A landscape with many valleys, sampled at points; each row gives a point and its height.
A ball rolls from a point to the lowest of its 2 nearest points, and stops where none of them is lower. Distance is the straight distance between rows; heights are no part of it.
k84 height 2.59: [112 148 168 160 138 113 109 124  99 109 153  68 115 133 123  83 113  72
 150 122 139 107]
k23 height 6.05: [129 124 148  89 122  87 144 123  97 159 113 164 140 169 179 121 145 138
 126 106 188 100]
k962 height 2.57: [170 133 132 109 145 100 130 138 141 198 129 199 117 123 167 161 122 157
  98  95 126 163]
k42 height 4.36: [104  76  76 178 147 132 129  85 141 122 120  87 136 111 102 100 140 130
 148 161 179  82]
k471 height 5.49: [ 96 181 120  88 110 179 128 127 149 104 135 101  96 185 102 139 154  56
 160  89  88 145]
k664 height 3.69: [109 114 108  79  99 111 180 113  91  84 124 138 164 150 144 103 176 106
  95 115 135 130]
k447 height 2.45: [193 121 133 104 179 143 160 115 139 123 135 151  98 154 138 133 154 181
  39 153 125 121]
k835 height 2.20: [188 138  78 163 154 191 122 168 175 159 108 105 133 154 140 140  91 140
 137 149 113 109]
k441 height 4.56: [158 148 126  96 105 162 174 101 112  43  82 136 120 157 130 161 144 155
 114 166  85 141]
k822 height 5.13: [188 146 119 151 188 164 129 140 123 190 154 127 140 162 139 114  99 116
  41 126 157 132]
k913 height 3.12: [129 131 153 156 110 128 102  95 102 137 119 139 154 122  99 130 117 153
 136 121 179 123]
k610 height 2.19: [172 112 108 154 144 123 111 108 185 109 133 127 122 104  87 186 112 197
 182 164  95 129]
k790 height 5.35: [ 98 127  91 118  64 132 130 130 196 126 134 132 129 150 129 149 143 163
 225 136  80 142]
k139 height 1.32: [170 137 142 128  82 117 164 128 105  89 107 132 146 121 143 110 107 145
 107 199 142 110]
k443 height 4.30: [161 135 131 118  90 200 167 105 106  95 104 151 125 177 127 130 136 178
  80 126  76 135]
k466 height 4.71: [140 175 147 116 101 139 109 130 116 107 115 129 123 151 134 147 124 100
 164 112 127 120]
k631 height 2.66: [160 127  94 143 132 224 115 140 145 138 131 119 138 151 125 134 128 150
 118 118 132 120]
k858 height 4.32: [121 149 125  91 154 109  95 136  89 137 133 155 147 113 123 162 137  76
 138 116 203 128]
k518 height 4.34: [157 162 163 172 137  72  84 168 111 193 115 134 115 106 120 154  53 129
 153 103 159 116]
k879 height 1.61: [ 68 116  94  78 154 131 121 128 152 143 176 138 108 168 126 136 182  92
 170  81 144 115]
k547 height 3.05: [115 102 185 163 124  92 137 127  80  88 142  92 126  81 110  70 116 127
 142 113 117 119]
k3 height 4.23: [105 161 107 173  98 145  79 147 167 142 114  89 144 116 127 126  86  86
 199 138 137 110]
k791 height 3.60: [140 137 131 158 111 141 108 101 159 146 127 118 157 104  81 141 119 138
 121 139 139 155]
k66 height 4.93: [159 114 134 105 150 116 144 176 154  87 115 136 120  52 150 146 141 121
 107 199  95 142]
k818 height 3.28: [190 131 128 159 163  95 117 166 156 171 115 139  92 150 149 161  91 192
 168 118 122 104]
k283 height 2.46: [159 106 120 125 177 173 114 159 116 185 165 156 108 141 160 123 130 164
 127  61 104 114]
k470 height 1.00: [174 155 162 107 128  80 123 140 152 131 115 149  82 126 183 155 124 141
 154 111  70 126]
k573 height 2.47: [ 57 104 123  64 116 145 140 175 117 162 151 170 128 101 144 139 170 103
 143  75 107 162]
k19 height 4.58: [138 117 119 169 157 137 117 107 145 101 124  71 115 163 104  93 121 131
 135 158 183  80]
k781 height 3.39: [ 93  78 137 155 141  61 148 121 115  80 145  77 139  84 118  71 145  88
 117 144 134 130]
k983 height 4.88: [135 136 117 132  91 155 100 140 139  78 105 113 139 108  96 152 129 128
 195 132 110 134]
k788 height 3.73: [147 132 143 116 127 118 131  76  96 108  72 179 111 103  88 180 109 174
  87 142 121 191]
k438 height 5.37: [ 84 158 128 115  74 145 138 113 116  89 122 110 106 165  89 121 143 106
 173  70  81 162]
k970 height 4.15: [107  69  80 153 132 134 178 101 113 106 103 107 141 128 148  73 148 126
 111 175 168  77]
k620 height 4.65: [139  96 139  87 118 149 148 193  99 100 113 137 116 101 186 115 140 134
 138 150 120  99]
k729 height 4.91: [111 143 141 127 121 145 141  57 125  86 126 110 106 154  79 109 150 111
  60 114 102 170]
k241 height 5.79: [126 176 166 109 162  99  97 136 132 134 160 102  97 113 138 138 117  33
  96 132 132 137]
k462 height 3.75: [175 164 164 109 153 118 123 198  94 140 118 141  79 114 152 143  98 106
 109 121 138 123]
k330 height 4.31: [109 138 141 132 140  63 102  77 206 162 167 119 115 116 101 131 143 114
 133 120 115 162]
k728 height 4.73: [121 112 124 146 120  57 108 100 153  92 124 113 134  90 101 134 126 130
 192 153 140 123]
k778 height 2.30: [ 97  88  90 122 136 135 121 130 131 152 120 153 183  95 115 134 163 135
 123 128 199 129]
k279 height 4.04: [107 126 116 106 151  79 140  71 191 138 147 137 123 140 102 144 178 155
 101 137 124 150]
k120 height 1.90: [ 59 126  64 114 121 138 108 120 132 127 161  91 132 181 114 117 146  55
 202  87 159 105]
k577 height 2.10: [ 59 100 127 125 123 151 109 170 125 170 151 151 148  53 143 126 142 112
 148  87 106 162]
k81 height 5.47: [126 136 177 148 130 100 153  84  99  55 120  94  87 109  94  99 113 142
  98 136  50 141]
k579 height 4.57: [109 170 130 114 157 104 112  95 139 150 151 120 136 182 119 129 145  84
  90 124 179 126]
k40 height 3.91: [ 77  72  98 135 114 105 186 106 114  69 139 119 171 141 146  64 147 132
  78 149 118 118]
k969 height 2.11: [179 135 103 117 154 108 125 153 159 190 109 184 139 135 160 184 122 167
 111 150 168 114]
k47 height 5.46: [ 71 107  92 116  83 114 130 160 176 128 137 129 133  93 173 114 146 122
 206 123  65 135]
k602 height 3.70: [189 175 162 145  91 158 132 152  85 157  93 147 142 140 134 135  78 126
  65 150 179 134]
k224 height 1.52: [156 110  77 152 147 157 121 149 164 167 100 151 147 117 143 150 122 164
 121 177 165 110]
k495 height 4.07: [141 165 160 108 181 128  95 174  90 162 139 149 100 124 133 174 110  95
 141 109 171  96]
k429 height 5.19: [ 93  93  99 125 116 129 161 140 146  89 114 174 195  65 115 158 136 140
 110 169 113 152]
k180 height 3.30: [100 119  99 110 147 192 144 127 136 105 152  93 129 185 130  83 181 107
  88 119 124 105]
k849 height 6.01: [107 137 110 154  80 116 129  79 125 111 124  87 167 181 111  93 129 108
 152 139 165 110]
k155 height 5.20: [136 125 172 148 173 127 127  72 125  85 118 102  76 108  78 115 135 124
  75 110  68 171]
k910 height 5.07: [115  73 116 129 171 106 153 150 155  89 125 145 157  64 128 143 144 156
  90 180 120 134]
k585 height 5.58: [104 146 111  88 118 172 123 152 172  87 130 101 111 116 107 150 167  67
 157 114  77 154]
k98 height 0.56: [146 146 104 150  86 123 158 102 158 122 110 127 157 156 131 128 103 156
 117 207 153 114]
k681 height 5.22: [ 91 115 110 119  62 156 146 143 134 112 127 126 127 168 107 122 157 154
 220  87  87 134]
k102 height 5.26: [110  64 126 157 136 138 132 123 120 129 131 128 135  99 123 110 138 193
 143 123 114 105]
k570 height 3.10: [157 148 122 161 105 171 115 184 105 185  94 151 161 119 136 148  69 122
 123 137 179 127]
k131 height 4.51: [132 120 145  73 158 137 129 163  63 107 119 137 135 120 162 130 151  99
 111 119 161 112]
k816 height 1.79: [104 111 122 112 112 124 124 116 136 180 136 167 175  95 140 114 144 115
  60 140 171 162]
k551 height 4.47: [108 166 114 145 126 126  85 152 127 156 115  99 137 174 133 143  86  94
 186  98 155  89]
k407 height 5.08: [118  51 123 160 149 122 174 133  97 110 122 128 120 103 128  96 104 212
 126 179 140  82]
k548 height 1.01: [142  81 131 143 138 136 155 133 114 163 140 155 150 102 157  96 126 150
  39 157 140 139]
k618 height 4.77: [130 107 140 106 111  76 133 179 101  98 118 113 115  76 172 103 137 110
 183 145 139 108]
k161 height 1.94: [167 124 158 101  84  76 158 133  45  65 100 140 125 129 126 110 123 123
 135 148 166 116]
k507 height 3.77: [121 132 109 108 112 120 168  90 178 179 141 161 128 181 108 139 173 165
  89 130 123 161]
k554 height 3.58: [113 109 136 136 160 126 136 147 134  63 144  70 125  89 119  86 144  77
 102 153 115 126]
k689 height 4.86: [132 105 122 128 126  67 104 128 120  94 131  94 114 110 147 118 133 126
 214 118 150  93]
k975 height 1.92: [144 185 144  92 114  93 123 125 145 175 107 180  96 156 162 174 114 121
 110  93 104 157]
k382 height 2.99: [150 139 129 120  81 128 139 104 120 122 110 163 134 119 129 159 118 182
 144 135  91 147]
k711 height 4.81: [161 103 122 171 147 130 148 153 134 124 118 103  92 131 127 104  93 168
 130 182 167  90]
k532 height 2.60: [119 147 123 147  77 183 100 154  91 141 104 124 171 112 123 124  90  90
 135 124 176 122]
k284 height 1.54: [ 76 105 139 149 128 194  88 159 103 131 150 120 160  83 100 116 115 106
 163  73 122 140]
k794 height 5.29: [130 132 190 150 177 127 100 133  65 171 179 120 102 134 139 110  90 108
 108  79 142 106]
k825 height 4.55: [ 95 117 116 154 139  74  96 102 200 131 158  89 110 100 124 119 135 132
 182 139 107 119]
k488 height 3.42: [152 151 112 129  97 132 152 107 170 156 133 163 127 165 143 137 130 161
 124 131  97 142]
k328 height 1.65: [117 130 153  95 118  84 129 138 128 133 135 164 104  90 171 135 154 132
 164  99  61 135]
k414 height 1.96: [109 120 130  87 170 134 111 139 136 168 179 145 107 156 168 128 164 124
 125  88 126 109]
k146 height 5.97: [135 153 143 135 167 113 112 118 161 180 182 107 110 119 144 114 129  84
  74 105 102 149]
k780 height 5.06: [ 92  91 121 148  95 167 111 132 132 119 132 116 145 121 128 119 127 166
 200 103  96 110]
k136 height 5.66: [110 168 132  79 144 125 101 138 127 103 128 113 108  85 121 158 152  58
 134 125 111 157]
k896 height 5.87: [119 113 174 113 139 106 112 133  76 169 132 175 117 135 157 127 130 153
 163  64 149  95]
k777 height 5.86: [137 150 135 183  82 142 121 109 119  93 118  76 126 166 117  87  87 134
 174 139 124  96]
k412 height 2.65: [132  99 122 126 121 108 130 126  93 108 113 138 170  99 104 128 141 135
 130 161 204 119]
k258 height 2.12: [ 78 133 132  72  82  87 135 151 129 136 140 152 114  96 133 133 158  89
 186  77  83 170]
k230 height 2.75: [173  97 123 150 165  99 119 116 177 147 139 141  93 120 144 157 121 214
 173 144  94 109]
k288 height 1.45: [167 135 105 146 110 108 141 104 168 121 104 136 145 127 113 175  90 201
 157 204 138 106]
k601 height 3.02: [123 116  96 110 140 203 132 150 161 164 154 122 126 172 110 132 159 121
 103 102 100 143]
k560 height 2.96: [163 141 112 137 194 159  95 195 123 200 153 147 139 150 164 157  92 121
 122  81 124 122]
k669 height 4.72: [142 165 120  81  95  95 173  92 149  58  93 140 122 141 138 152 152 122
 109 177  82 159]
k277 height 3.76: [ 98 104 129 147 134 158 153 124 149  48 147  66 141 125 121  74 141 122
 111 147  69 124]
k177 height 4.90: [146 134 179 189 165  91  96 157 102 183 155 102  81 130 133 100  64 138
 145  88 133  93]
k474 height 3.51: [ 71  95  83 101 121 147 155 122 117 104 142 126 159 162 101 103 183 120
 121 100 150 126]
k821 height 5.69: [143 157 160 166  99 108 131  85 124  73 128  73 107 150  99 100 106 129
 137 136  76 122]
k73 height 4.85: [145 182 123 145 193 126 105 122 136 196 146 130 138 200 123 147  98  90
  56 123 159 132]
k725 height 3.98: [118 119 123 136  90 182 163 107 139  74 122  92 140 175 121  94 142 164
 114 144  78 116]
k93 height 2.49: [149 123 130 102  87 100 146 118  75  89  89 161 144 115 121 160 124 167
 178 131 137 125]
k735 height 4.26: [115 157 135 117  80 113 121  73 120 126  70 156 122  94  79 174 107 117
 121 129 134 217]
k819 height 3.37: [179 162 135 112 163 167 122 203  86 174 125 156 122 156 176 137  91 105
  86  96 107 123]
k28 height 3.81: [180 153 132 185 139  74  96 179 163 174  93 123 106 117 125 157  64 153
 153 152 141 113]
k29 height 1.85: [146  97 132 123 136 143 169 101 129 132 124 160 151 145 141 123 153 197
  51 174 122 129]
k306 height 2.07: [ 85 112 145 155 124 166 103 142  80 150 147  99 170  84 120  94 110  84
 127 101 168 119]
k141 height 2.21: [ 62 148 122 139 132 126 103 107 142 139 187  75 133 155 122  85 137  57
 155 102 144 119]
k517 height 4.62: [112 158 135 107  95 123 137  48 117 122  89 146 119 157  78 141 132 112
  78 121 136 192]
k396 height 4.33: [168 138 155 127 129 138 136  76  78 142  97 162 108 136 115 141 119 160
  41 116 144 168]
k94 height 4.83: [130 135 127  76 133  94 165 132 157  73 118 120 133  98 160 133 168 100
  91 189  91 147]
k209 height 5.61: [ 92 133 173 128 149 130  83 131  70 173 163 161 104 115 125 144 112 112
 140  51 118 144]
k703 height 2.88: [154 100 124 108 211 121 124 125 167 140 145 127 102 131 134 137 167 151
  94 147 144 105]
k931 height 4.19: [160 139 160 118 120 186 142 124  57 123 111 146 116 145 119 120 117 126
  59 115 146 133]
k129 height 3.97: [107 143 107 187  89 163  93 119 170 160 134  97 179 101 105 119 100  95
 139 154 146 144]

Call two points neighbours if one is among the 2 nearest of the other. Go from one point of each pair to the other, from neighbour to neighbour, staying as low as possible. Name the highest point that can't be avoided.
k788 / k780 -> k102
k284 / k224 -> k962
k788 / k224 -> k396
k470 / k284 -> k573

Where does a ball stop that starts at each point below?
k728 -> k98
k821 -> k788
k849 -> k224
k983 -> k548
k711 -> k224
k241 -> k780
k209 -> k98
k66 -> k879
k858 -> k879
k146 -> k98
k554 -> k879
